Points, in no order, along strands that fork, close into loops and pass close to each other.
(in the rows, 100 means zero)
Two points are linked if the straight distance between their rows is under 100.
Negup: 125 94 99 84 117 87 108 92 75 97 157 104 60 115 91 94 95 106 92 99 95 98 110 113 110 88 75 99 78 114 100 124 88 99 139
vezab: 97 100 78 101 88 72 131 93 71 86 61 91 98 41 92 139 102 87 48 94 111 108 94 122 114 109 80 102 96 108 166 98 109 85 109
Pif: 144 106 95 106 82 127 104 75 148 80 37 118 100 96 121 121 139 81 100 100 87 89 120 116 90 85 91 122 78 94 97 113 102 94 112
dad: 97 106 125 99 110 117 89 117 114 133 129 114 101 109 93 49 98 93 118 101 87 101 116 102 81 96 123 97 123 95 66 104 96 106 68
sepu: 127 107 68 103 93 110 89 111 63 114 107 76 125 99 146 95 138 74 92 115 116 101 111 74 101 135 89 90 117 105 99 76 106 113 128
Vabo: 98 65 50 92 124 120 79 80 130 79 92 117 97 116 103 136 90 89 96 130 100 84 99 88 107 97 122 119 85 104 122 81 98 101 119
Bof: 102 146 125 116 79 77 100 136 107 98 76 71 152 96 85 75 89 124 91 83 121 135 116 79 125 99 62 111 126 118 103 78 125 115 122
Govum: 89 70 147 129 102 114 111 91 120 104 97 121 55 92 92 101 87 82 134 85 82 95 72 111 76 76 112 108 89 125 79 132 83 81 52
gali: 91 94 96 116 62 62 105 107 106 113 51 87 105 69 141 94 123 98 89 103 115 112 87 97 108 122 60 106 109 115 110 121 104 117 121
lorat: 130 117 94 97 57 92 117 57 111 81 68 100 97 92 106 81 150 104 97 124 119 110 106 115 116 82 64 93 77 90 91 89 92 105 134
gimi: 78 102 124 124 74 108 126 88 106 78 96 77 88 54 100 146 79 103 114 128 118 84 102 93 110 39 116 129 103 73 106 88 110 98 120
neran: 135 109 126 135 62 107 103 84 117 64 28 102 105 116 114 117 123 81 89 102 76 130 103 91 120 95 66 84 90 141 96 124 98 90 92
Koma: 72 114 97 95 77 115 127 100 123 101 90 92 133 48 113 132 102 62 96 100 130 72 119 115 89 84 74 118 120 46 123 101 132 115 108
pemu: 133 112 133 72 110 137 121 74 144 96 128 125 144 145 63 81 90 76 114 111 88 101 122 112 123 109 106 78 81 85 76 94 95 123 82
Rit: 82 92 83 110 86 72 92 142 72 117 65 81 130 96 133 89 132 126 113 115 116 127 74 75 90 153 129 83 91 117 79 66 73 123 82
pavi: 121 105 119 110 53 90 112 80 101 72 46 101 89 116 109 100 128 104 83 120 73 118 103 109 112 103 64 68 86 110 74 121 89 93 82
pasi: 136 75 107 108 97 94 102 76 95 79 94 120 43 113 112 110 117 83 101 111 70 89 94 116 111 93 80 88 79 111 86 140 90 75 106
Rigar: 139 115 88 111 106 120 96 97 70 101 135 75 99 99 136 110 113 79 101 104 102 93 123 71 105 104 98 112 117 115 108 82 109 107 147
Mirup: 76 76 79 82 107 131 85 66 161 114 142 107 127 121 86 87 81 88 85 109 140 79 89 89 112 117 82 104 101 100 121 91 109 133 107
bitan: 106 103 94 92 149 106 94 107 68 123 141 96 77 77 83 157 73 105 109 73 106 80 128 114 79 51 129 144 83 66 122 101 118 96 128
teb: 107 81 100 126 99 123 83 90 118 92 94 99 94 118 128 119 93 74 87 112 79 94 103 71 104 109 100 96 119 127 98 104 108 101 97
Giko: 111 117 102 82 79 110 124 69 107 99 78 103 111 103 61 40 116 119 97 145 88 131 105 137 121 79 86 72 106 70 78 79 80 91 63
Nebe: 109 125 114 99 88 82 125 114 121 63 98 96 137 102 85 114 85 116 107 82 128 115 105 85 116 93 122 127 74 135 146 100 95 110 144
tego: 95 109 111 104 88 73 105 98 115 50 67 106 77 114 72 113 81 119 83 118 78 110 112 101 125 84 69 91 105 88 84 108 110 73 116
kab: 135 110 98 67 125 149 102 83 111 102 137 99 156 139 63 62 84 90 103 112 93 98 121 119 123 105 98 76 108 74 89 68 105 110 82
ruzi: 78 50 73 83 81 93 75 100 109 56 49 129 103 124 142 138 122 73 116 131 94 92 62 99 98 123 111 95 97 97 86 131 73 113 82
Pofit: 70 56 89 90 88 95 90 67 92 121 79 112 86 112 141 91 124 103 98 138 98 105 66 106 95 133 102 80 89 115 78 108 76 125 70
pum: 93 102 95 104 92 86 94 107 87 73 88 81 127 139 86 106 78 116 74 134 99 123 101 63 137 132 85 74 102 121 95 73 107 106 102
Gaf: 99 104 50 65 115 98 112 72 81 110 130 121 118 101 83 91 129 115 98 104 136 113 96 127 104 111 121 102 47 102 127 68 88 108 141
vut: 129 102 96 105 63 65 140 97 56 74 37 76 93 51 120 134 115 97 81 84 98 106 66 116 108 110 97 105 87 127 160 120 83 81 99
nat: 82 95 76 106 94 61 122 117 68 115 88 83 86 50 104 125 105 99 61 74 109 105 87 110 96 118 78 97 109 102 144 101 109 87 109
funo: 77 107 137 112 108 70 84 141 76 117 123 81 74 97 81 71 77 131 89 79 85 115 105 94 94 82 101 99 137 97 65 110 105 90 99
nul: 77 89 76 86 124 136 77 90 140 108 150 104 127 114 84 97 71 92 99 108 131 85 102 81 100 93 124 119 106 99 117 69 104 127 110
zumis: 111 97 112 83 127 131 75 114 100 131 122 100 127 149 98 55 101 92 96 106 100 95 115 88 95 135 107 67 114 88 72 106 107 121 55
bevud: 98 107 108 110 107 87 71 127 69 85 131 76 130 132 97 109 85 106 105 132 101 118 106 47 116 107 145 94 123 120 72 60 96 125 117
tuzi: 99 98 132 143 96 106 75 119 106 95 85 96 101 125 115 118 88 84 101 98 71 105 105 61 93 100 127 92 132 125 68 105 107 101 87
ramik: 107 121 117 83 118 133 85 112 111 119 145 73 125 109 98 76 88 83 92 44 114 66 128 117 75 88 70 108 137 65 107 132 127 111 113
dubi: 119 74 91 122 91 98 80 88 154 91 53 147 126 124 127 104 143 64 124 80 122 119 67 99 101 120 113 120 71 143 98 117 86 114 124
linu: 74 101 88 86 124 124 86 112 121 128 164 109 118 109 89 67 79 113 102 82 122 107 104 99 78 95 129 119 100 118 113 87 88 129 115
futo: 78 102 113 94 109 115 93 101 135 100 110 103 88 79 86 120 71 95 102 90 101 60 119 111 83 67 98 129 114 54 99 114 125 93 109
gefa: 114 80 86 123 84 121 79 94 129 87 78 90 104 93 155 118 122 61 102 133 104 95 101 70 104 103 84 118 126 117 95 95 98 125 125
Gonum: 117 138 107 123 87 99 118 127 80 102 84 67 108 61 85 112 80 118 77 66 82 104 105 95 79 87 121 119 101 119 127 74 105 66 84
Bek: 78 96 114 109 123 103 72 117 110 113 97 56 108 133 126 101 85 103 63 99 121 97 98 43 127 147 67 81 134 108 109 115 132 136 95
gulu: 136 87 103 118 114 115 83 102 97 124 104 106 27 82 108 76 112 88 92 104 57 97 105 117 79 65 94 109 119 101 65 113 87 73 83
dez: 66 104 82 56 82 111 108 85 115 95 68 109 122 94 71 95 93 97 84 123 85 94 107 142 91 106 74 79 110 39 84 98 99 106 48
Mavo: 97 93 85 75 113 76 94 110 107 105 116 135 65 96 110 78 135 94 142 102 102 89 106 116 77 103 113 111 90 76 77 125 86 103 132
Tuvi: 92 99 53 65 125 87 87 110 96 122 112 133 86 85 95 72 137 98 109 72 114 95 108 143 69 108 95 106 94 57 96 109 98 89 132
Nud: 68 95 102 72 95 95 108 83 138 74 86 127 103 111 69 108 75 101 99 108 87 78 97 115 97 114 87 87 92 72 100 120 107 96 70
nadid: 90 104 107 112 114 122 58 127 106 132 114 92 105 98 111 70 91 91 104 93 93 85 111 86 66 89 122 104 156 79 69 96 114 104 79
Nuko: 82 110 108 96 128 98 50 124 103 87 109 78 106 133 83 79 84 107 76 77 100 109 120 82 104 103 59 96 172 72 76 109 136 104 127
Zeze: 56 97 82 87 97 115 106 92 141 107 109 107 108 65 91 124 77 86 98 94 123 62 104 109 85 88 98 123 108 54 129 100 122 108 99
gabo: 80 108 58 108 104 83 104 130 64 84 89 99 97 75 98 150 108 96 90 111 99 114 109 93 101 95 125 92 112 77 112 65 108 88 104
Dul: 119 136 99 125 86 99 101 129 118 97 49 73 110 61 90 95 94 115 70 68 86 120 112 104 90 78 83 128 125 109 118 80 112 72 110
Sesuv: 121 112 107 121 84 107 98 117 99 118 85 96 77 77 114 76 120 107 96 81 76 100 106 114 65 92 88 101 108 102 81 107 96 74 89
los: 64 93 96 121 82 108 131 100 115 88 77 92 89 37 107 151 95 105 124 111 128 96 88 102 90 50 136 143 93 86 138 81 99 93 112
sabo: 71 82 103 104 97 75 87 135 102 106 67 106 122 121 121 83 112 124 117 107 108 118 74 77 91 153 116 83 91 117 75 89 84 124 68
Lefu: 52 81 109 98 100 88 97 112 90 131 102 97 70 83 106 74 89 122 99 104 93 96 83 100 81 111 81 83 113 86 85 114 96 100 57
nuv: 122 133 108 91 80 96 113 115 45 89 86 81 122 124 94 101 106 105 102 142 79 104 120 84 110 128 115 52 96 88 70 83 97 101 65
Sapid: 101 66 79 92 115 103 85 68 92 115 125 113 90 141 106 87 95 106 75 116 98 101 86 87 125 138 93 70 77 139 106 104 98 108 98
zak: 129 90 115 94 117 147 98 67 157 78 104 131 127 137 76 112 95 76 116 136 103 90 117 95 119 98 121 105 73 97 84 80 97 117 101
Fegop: 101 102 159 123 79 109 120 105 105 89 112 82 113 91 104 132 52 86 99 67 94 60 91 91 91 87 118 123 97 119 120 130 118 91 75
komap: 94 117 109 101 90 121 97 100 69 110 115 71 104 90 102 113 73 91 82 109 79 78 118 94 96 93 87 83 133 76 95 93 117 93 74
ganev: 133 91 97 90 111 82 100 81 71 91 103 117 38 114 102 106 109 79 108 143 51 91 109 117 115 96 96 81 92 90 78 136 91 78 73
mufes: 91 100 65 109 87 78 104 115 109 69 54 95 96 78 109 132 112 105 98 112 99 115 99 91 102 91 108 108 104 92 110 81 97 92 128
Mak: 104 108 124 99 89 99 136 104 89 63 81 97 94 79 88 158 72 120 131 84 105 71 90 109 93 64 134 133 67 84 134 113 108 69 94
nimo: 112 81 86 139 105 99 83 113 143 105 97 108 91 97 123 100 111 104 119 88 105 122 91 75 99 83 138 123 112 141 96 84 79 107 141
puna: 82 102 57 75 131 102 98 123 100 129 118 124 96 70 96 103 123 100 111 58 125 92 117 131 66 88 116 124 87 60 121 94 109 92 138
vuke: 88 81 150 122 111 72 99 113 91 84 112 85 85 142 113 110 81 100 77 81 106 113 106 67 141 122 51 82 109 130 91 150 119 112 134
pofu: 67 88 109 95 109 79 99 122 141 72 83 135 103 118 96 113 91 106 134 65 94 96 76 100 80 115 118 110 91 113 101 130 98 90 96
Ral: 101 127 98 106 106 92 81 114 102 66 90 83 110 109 85 84 96 108 84 91 104 124 125 93 119 93 40 112 153 74 83 88 133 89 149
nur: 125 96 87 93 105 141 98 77 140 101 70 123 91 93 106 112 116 89 98 106 79 74 121 121 79 84 106 118 82 84 97 102 100 87 97
bupo: 89 92 132 117 110 89 91 106 96 87 93 81 103 148 109 100 82 111 65 102 102 117 111 55 151 135 52 72 107 127 92 116 123 112 108
Zapo: 135 83 86 95 106 125 78 75 144 85 85 138 125 137 93 92 130 76 105 132 110 103 104 102 104 118 115 104 68 113 78 76 83 113 106
Lok: 108 107 98 83 114 126 81 112 113 90 81 93 137 123 59 63 85 91 94 146 77 111 121 113 109 92 101 87 144 59 64 68 100 99 50
mun: 92 105 91 71 95 130 111 79 90 112 108 89 125 108 81 97 74 93 84 123 78 77 108 117 107 107 83 62 117 53 96 91 109 107 45
tef: 113 126 136 103 88 113 127 103 94 74 94 77 122 83 93 163 58 96 104 83 91 54 114 97 97 74 132 131 87 87 131 109 124 82 91
lebog: 85 82 57 118 82 107 104 91 78 131 119 89 103 70 129 82 130 101 102 139 132 126 80 84 105 100 117 89 101 115 95 52 80 121 112
kazaf: 111 131 151 101 111 70 89 128 48 98 126 80 79 109 69 94 78 113 99 97 63 98 123 92 100 78 121 97 129 89 62 116 106 89 89
kefod: 57 108 99 84 113 88 97 118 61 122 142 75 102 106 82 112 54 119 82 82 110 88 98 83 101 121 105 77 106 90 121 103 118 108 70
Nutom: 127 97 124 120 90 132 112 86 91 111 132 86 87 89 118 131 71 82 106 92 77 57 98 97 91 81 120 112 83 117 111 110 104 92 62
pupi: 73 64 145 115 113 89 108 99 127 101 104 142 52 100 101 88 106 76 149 91 93 100 74 113 81 90 104 105 97 110 71 153 83 90 82
nif: 88 84 135 116 102 65 94 128 61 90 123 74 86 132 125 126 72 110 98 89 91 99 91 62 125 114 103 80 115 123 95 137 108 107 115
rek: 120 102 155 128 96 124 119 86 123 100 96 117 75 99 72 93 85 82 114 87 75 98 101 115 91 76 106 95 81 111 72 119 90 78 57
tiku: 97 107 96 125 88 121 83 125 99 131 96 87 88 63 128 79 106 93 104 93 88 92 108 100 59 76 105 110 140 87 78 91 100 90 87
nis: 96 105 64 104 67 80 93 100 118 96 40 100 110 73 125 104 133 92 86 103 105 112 94 109 90 108 77 114 103 98 106 94 97 108 122
tep: 109 95 120 122 77 93 102 98 166 80 48 147 131 109 120 103 139 79 151 68 133 113 66 106 101 93 109 132 65 133 112 128 91 112 117
rato: 112 153 96 116 77 104 106 130 106 97 56 72 163 66 88 84 97 106 85 83 114 123 120 96 103 90 77 115 131 97 119 64 125 93 101
tuz: 103 113 179 153 98 126 80 103 104 101 102 92 120 117 95 116 81 68 108 71 77 108 109 62 98 82 130 103 120 138 63 116 112 100 90
mekiv: 132 130 109 98 91 136 123 81 113 110 123 96 132 104 79 81 93 116 100 92 97 101 116 105 105 87 116 102 75 117 113 71 96 94 95
dige: 49 73 122 82 121 100 100 92 91 155 129 99 86 102 106 36 99 126 103 118 116 95 83 106 111 128 84 69 102 79 81 115 97 125 46
Pida: 91 88 54 103 108 89 109 87 80 112 106 113 59 57 97 110 127 109 100 109 114 113 92 122 100 73 106 103 86 80 113 73 91 84 127
befu: 112 138 122 82 130 108 79 120 69 90 130 87 111 124 61 94 72 110 87 80 67 94 140 103 95 84 109 101 133 80 84 103 117 87 107
Ropud: 87 87 137 89 117 112 122 74 104 130 151 116 107 140 73 53 80 115 98 113 102 116 99 104 131 125 96 68 72 124 88 111 88 122 62
Lik: 88 88 95 92 125 85 96 118 114 117 116 124 46 68 106 96 119 104 158 110 111 94 111 110 75 58 137 134 110 58 79 106 91 98 134
vak: 97 91 55 115 83 109 110 76 95 113 103 93 92 59 118 94 133 96 88 127 125 122 93 99 108 81 96 102 104 109 116 63 90 105 131
muder: 74 114 107 84 121 120 64 107 164 95 110 109 118 119 65 105 65 95 88 69 104 73 115 94 81 90 102 121 134 70 102 111 128 106 100
fiv: 142 116 111 112 86 89 118 106 91 101 100 87 65 75 95 82 122 113 98 76 96 100 105 115 86 69 87 109 83 98 90 101 89 76 117
buba: 98 92 73 74 89 86 112 65 59 96 95 113 68 94 103 110 113 98 104 141 78 94 90 125 108 110 98 74 76 88 97 105 88 93 78
gefel: 120 106 99 105 124 106 97 98 46 106 148 78 65 72 111 155 84 77 101 99 102 68 123 97 100 57 97 127 104 70 105 100 126 90 129
Medon: 133 126 102 89 125 149 101 91 113 104 129 97 140 119 64 61 83 115 90 83 92 108 127 119 106 84 105 96 104 102 102 69 105 89 95
divem: 124 119 82 99 64 96 94 90 147 86 16 113 127 84 118 107 140 86 98 104 108 105 103 121 98 93 75 131 86 103 108 99 102 119 121
dip: 97 80 117 90 116 96 105 78 97 105 139 117 94 150 82 74 87 112 86 110 97 119 101 97 133 125 82 64 71 135 93 120 93 114 101
Vegol: 103 104 110 94 117 121 102 88 106 116 140 100 80 82 78 89 75 101 105 101 102 74 119 121 95 56 96 118 111 65 93 100 110 89 110
Zun: 89 98 69 94 129 101 104 116 99 123 120 102 86 63 94 130 90 101 100 59 112 84 104 114 73 84 119 136 86 90 141 95 107 84 125
tus: 129 88 91 105 79 94 82 69 131 87 52 137 121 138 121 96 147 72 107 110 115 109 81 114 102 132 96 104 66 126 78 107 88 118 119
fafi: 76 98 74 76 126 84 101 116 70 152 137 109 97 83 109 60 128 128 128 65 112 116 77 113 60 127 123 96 84 119 103 84 71 109 98
bodu: 49 100 84 50 133 84 85 113 93 133 117 116 95 106 84 79 101 111 125 83 106 76 80 114 56 149 106 81 100 67 103 112 101 111 50
vebab: 120 123 57 101 139 99 79 124 42 97 121 92 97 98 102 146 105 88 99 101 87 106 132 83 104 91 137 98 114 80 105 58 114 86 128
Rudar: 112 105 117 100 103 87 121 108 117 79 112 97 105 101 85 114 75 117 89 61 106 104 94 102 105 92 112 132 69 145 149 117 96 93 131
lini: 73 105 113 108 92 94 116 87 66 82 124 85 74 64 86 152 64 98 112 137 99 85 104 98 116 49 115 108 105 67 99 89 113 93 98
tesa: 74 83 143 88 115 103 120 84 93 139 138 100 90 119 85 50 77 119 101 131 98 102 98 102 131 117 94 64 99 90 78 112 97 119 36
gugar: 101 86 85 90 97 128 100 55 135 129 119 91 127 93 106 81 95 84 63 94 130 83 92 100 114 125 61 108 106 116 147 101 115 121 104
debuz: 83 93 101 108 124 101 55 117 124 105 109 78 100 134 112 96 91 94 74 89 113 98 107 62 106 125 62 94 155 92 91 117 131 120 118
Mup: 67 69 85 76 92 86 97 107 89 60 62 137 110 118 143 144 111 90 141 104 88 74 45 93 87 129 119 98 102 94 113 141 76 88 66
sil: 143 97 118 96 62 77 138 88 55 68 71 100 105 93 136 129 116 94 107 81 103 77 59 108 110 119 100 107 66 123 151 149 85 73 91
Pilat: 119 115 99 88 85 83 124 77 96 66 93 104 95 118 66 96 99 126 78 108 91 112 109 114 131 105 71 77 70 106 106 98 104 77 120
nem: 159 115 138 110 76 103 119 75 97 103 114 95 77 106 99 41 148 98 103 102 108 108 120 122 114 79 41 77 99 90 61 118 90 95 122
selev: 103 133 103 96 86 107 126 105 97 93 102 92 126 63 101 117 110 82 109 92 127 80 130 116 97 77 78 113 107 46 102 96 128 97 130
pufi: 67 74 44 97 103 89 75 93 118 127 64 109 87 88 108 83 111 118 65 90 87 119 73 114 78 122 92 97 111 110 106 87 85 96 90
Det: 108 125 108 86 107 103 106 112 104 100 98 102 123 119 51 41 94 112 109 138 91 129 115 113 115 92 114 86 120 76 68 72 91 93 61
kizu: 114 70 115 99 107 106 100 78 130 94 107 144 56 112 103 105 105 74 117 87 88 75 94 126 92 94 89 107 74 103 87 149 96 86 109
dak: 138 102 103 118 109 117 79 98 60 121 132 93 59 84 135 126 86 75 120 114 55 72 107 90 81 78 132 106 105 105 89 108 98 91 65
dut: 79 101 83 122 76 117 112 109 107 99 77 92 100 52 126 130 105 100 131 116 107 99 90 86 74 67 154 128 101 101 113 69 87 101 91
dukuf: 116 135 78 82 139 100 72 132 61 87 121 86 117 127 77 113 84 115 84 81 77 114 133 86 95 98 127 102 121 99 97 73 107 90 129
mopu: 118 114 56 95 138 112 80 107 35 124 159 94 106 104 101 103 94 94 105 121 97 115 116 84 109 94 139 82 101 106 106 52 98 103 98
kur: 115 113 41 80 126 117 93 94 62 122 140 110 119 99 90 88 115 100 89 93 115 113 114 115 98 106 116 88 80 98 121 60 100 94 110
Remim: 88 88 127 106 88 65 133 102 81 81 79 99 100 115 99 102 91 140 105 71 94 119 51 97 116 128 100 85 66 151 127 121 81 76 74
meb: 91 117 127 92 111 129 77 110 154 107 131 95 138 121 92 92 81 80 93 61 124 76 119 92 83 99 79 123 139 84 104 125 130 132 121
tur: 106 118 85 96 94 92 95 122 60 78 101 79 133 124 87 107 96 104 92 144 106 115 112 67 120 124 111 72 103 100 82 56 98 106 98
Vutu: 73 93 116 75 108 76 107 114 109 78 113 123 87 117 87 112 76 111 119 72 92 79 89 113 86 117 103 99 83 97 107 142 105 94 86
golo: 101 96 107 92 67 85 120 102 89 66 67 119 113 105 134 128 121 96 130 94 97 81 71 104 90 121 109 96 76 102 114 138 94 87 90
soza: 43 66 67 98 114 74 83 117 98 135 84 93 71 90 113 89 99 133 86 86 90 108 67 94 80 135 95 84 114 104 103 99 89 102 70
tol: 102 130 98 120 85 107 110 130 82 99 73 77 108 61 110 138 89 105 110 83 80 92 108 91 69 85 154 117 101 104 120 77 100 74 78
noz: 98 93 108 108 100 80 94 108 60 84 142 93 89 125 111 118 73 109 124 129 93 109 95 62 128 94 137 84 106 126 94 97 92 110 112
Tuv: 124 109 145 107 88 76 123 97 87 68 136 92 67 120 89 89 100 108 96 99 107 111 115 98 129 76 57 93 90 110 78 129 96 103 152
Zise: 88 76 33 68 142 135 61 82 118 104 107 120 94 111 74 115 90 83 85 140 97 83 103 107 93 101 121 103 97 67 111 70 100 103 81
gese: 106 94 65 116 78 99 98 119 54 130 90 75 127 80 149 100 144 89 91 126 126 120 89 73 97 134 116 81 105 114 98 58 88 127 100
Topu: 116 80 98 132 82 109 96 89 145 95 99 105 108 93 141 102 121 79 120 119 127 103 93 71 110 89 110 130 102 134 105 94 96 123 145
Fam: 68 84 92 121 89 65 100 131 86 131 63 65 112 57 148 102 104 99 75 100 127 108 87 71 115 136 75 96 129 111 131 111 110 135 108
vuge: 88 64 47 98 114 102 77 77 142 105 87 126 97 111 95 96 104 106 83 106 99 110 72 102 96 119 120 112 83 131 115 73 84 100 107
feb: 88 112 80 61 78 113 112 72 121 101 64 116 147 96 81 95 114 97 93 113 106 91 94 143 86 122 93 92 82 61 91 79 91 110 67
Gifut: 66 89 49 70 105 70 113 62 87 105 105 124 94 93 76 105 107 121 87 94 117 111 66 135 101 126 103 100 64 103 132 76 92 92 111
zimat: 94 109 139 105 69 76 135 88 69 78 79 95 96 113 94 85 109 143 128 112 91 122 68 93 111 112 109 64 65 126 100 99 76 88 51
kuliv: 124 105 120 141 90 93 94 99 135 65 46 102 109 115 100 122 89 83 82 88 85 130 100 74 132 104 72 112 111 154 121 109 115 90 117
vef: 90 90 118 114 95 91 112 108 152 69 63 142 105 100 109 110 118 105 149 60 108 110 64 107 84 89 121 126 78 124 115 125 83 86 105
degek: 130 125 94 84 64 113 127 50 91 89 77 92 108 97 78 56 138 110 97 142 108 126 111 133 128 72 73 68 91 64 81 71 82 103 95
Vib: 88 50 75 96 112 95 66 67 99 126 84 114 94 145 139 87 125 91 72 118 106 99 65 94 109 164 101 74 80 128 90 109 89 126 85
Podin: 141 114 144 109 74 84 125 87 93 93 124 92 83 118 108 58 137 106 104 102 125 119 118 97 128 90 41 81 84 112 73 122 95 118 149
ludi: 114 113 110 83 108 113 96 118 59 126 110 86 130 130 103 70 97 102 100 133 85 93 117 82 104 140 116 57 105 85 68 91 101 114 42
vud: 67 97 94 75 111 72 100 115 83 100 118 100 92 121 89 112 70 120 91 72 89 85 89 94 94 137 100 80 85 107 123 125 109 94 83
Vema: 98 111 124 99 101 102 111 108 49 125 143 60 95 94 91 106 58 111 80 94 91 77 109 90 107 100 84 79 111 93 102 106 118 94 70
muna: 105 103 89 75 103 71 119 90 77 99 133 103 81 112 70 73 103 136 73 83 106 123 96 126 114 110 70 89 60 122 117 109 84 92 139
bidi: 85 96 60 82 112 149 76 94 124 97 85 99 128 102 68 95 77 94 78 133 93 103 109 107 95 83 111 97 120 73 94 49 95 98 57
Kidir: 114 107 137 131 93 83 105 118 119 72 83 97 107 117 96 119 82 93 88 65 92 111 102 82 117 100 87 112 101 142 114 129 111 84 122
Muki: 127 104 118 98 120 105 100 103 89 120 136 103 46 74 101 91 104 91 129 107 99 76 122 120 84 46 110 134 105 61 73 117 98 92 121
fabom: 72 83 57 91 132 69 104 106 78 110 127 119 56 62 89 129 99 120 124 88 102 108 87 120 93 80 120 111 84 86 120 87 89 83 121
bibi: 69 54 75 73 75 80 79 67 109 80 52 129 98 117 137 107 138 83 119 148 115 100 57 123 87 130 107 100 88 99 68 109 63 130 86
banos: 134 89 119 121 130 90 84 103 80 118 128 102 26 94 96 97 86 89 115 111 57 104 98 105 95 65 126 117 105 112 72 117 87 81 71
rik: 106 132 100 100 77 75 107 121 132 75 78 99 151 111 75 87 99 120 97 98 128 134 106 84 124 107 87 111 87 121 108 71 106 117 127
zofo: 103 122 94 82 76 123 129 73 119 106 94 107 149 88 82 95 104 110 110 100 108 89 96 121 91 110 119 104 61 95 112 70 91 104 73
pibis: 142 94 103 115 121 124 88 80 75 91 135 74 64 95 137 143 94 66 97 97 87 63 120 76 105 86 89 134 120 107 112 106 118 94 146
vep: 90 64 61 135 101 78 96 114 124 99 91 103 85 87 127 114 113 120 135 91 98 115 70 81 101 91 149 117 113 135 111 84 61 98 123
Peke: 99 126 114 90 105 114 112 116 89 102 134 82 129 76 97 90 104 81 111 67 132 77 139 131 90 66 71 112 130 38 96 112 131 103 140
Nizi: 100 76 75 93 107 109 92 64 107 127 122 93 101 112 106 86 91 102 55 96 108 97 83 94 116 131 76 91 91 137 140 99 105 103 111
zuzus: 113 102 119 90 107 76 130 117 81 83 115 101 94 113 85 107 89 131 111 43 89 106 71 115 85 109 113 110 52 150 132 126 78 81 96
tik: 123 78 73 86 128 145 84 82 148 97 69 127 101 112 91 128 102 101 105 114 92 81 126 104 81 86 129 133 77 84 110 81 106 90 112
muro: 55 105 92 61 127 76 111 95 54 146 121 104 106 86 100 79 115 130 124 82 106 94 70 119 61 147 108 78 74 105 111 82 87 102 51
zavi: 104 98 140 119 59 68 126 103 80 58 55 98 71 113 109 102 115 121 125 111 83 123 74 93 115 91 94 66 86 114 83 128 82 82 70
vobok: 77 85 79 121 100 68 105 122 78 128 89 71 91 45 122 109 99 88 59 81 127 111 91 89 106 117 64 98 142 102 146 101 115 109 124
sunu: 110 112 183 139 98 123 106 96 107 109 108 107 99 117 80 97 78 67 121 79 83 108 111 88 100 87 117 84 94 122 58 129 97 96 73
nosu: 54 96 103 103 101 72 95 131 84 117 114 87 73 80 88 81 75 121 88 87 101 103 96 103 88 92 80 94 134 73 85 107 109 85 96
gadas: 85 108 88 87 114 121 95 115 105 143 146 108 129 98 94 34 107 128 113 71 122 124 95 114 69 103 126 108 94 122 105 79 79 116 101
topet: 150 113 142 119 76 95 122 95 95 106 108 94 46 86 90 41 137 102 109 104 100 108 107 122 97 56 72 92 100 86 59 113 82 90 96
lipan: 97 128 98 103 87 80 98 112 107 56 60 84 103 100 82 109 89 112 70 105 88 117 122 94 122 98 42 101 127 85 98 95 124 82 129

A fork is a point with three links, a tip a point with one. Leave the first point through the second and follow the links. Name the first fork or tip that comes.
Mirup, nul | bodu
Govum, rek | vep
rato, Dul | lini
Sesuv, tiku | tur

A piece is two or more points that can be reached from each other along the links. Count, over all rows, the pieces, the separate loops (a circle has one, a figure eight two, a Y none), the forks (points with three links) and the tips (points with one).
pieces | 6
loops | 9
forks | 14
tips | 8

How many points has the smallest loop of links through each point below? Write - if it is on no loop.
Vema | 8
kab | 16
zuzus | 9
Pofit | 28
gabo | 18
Tuv | 24
muder | 8
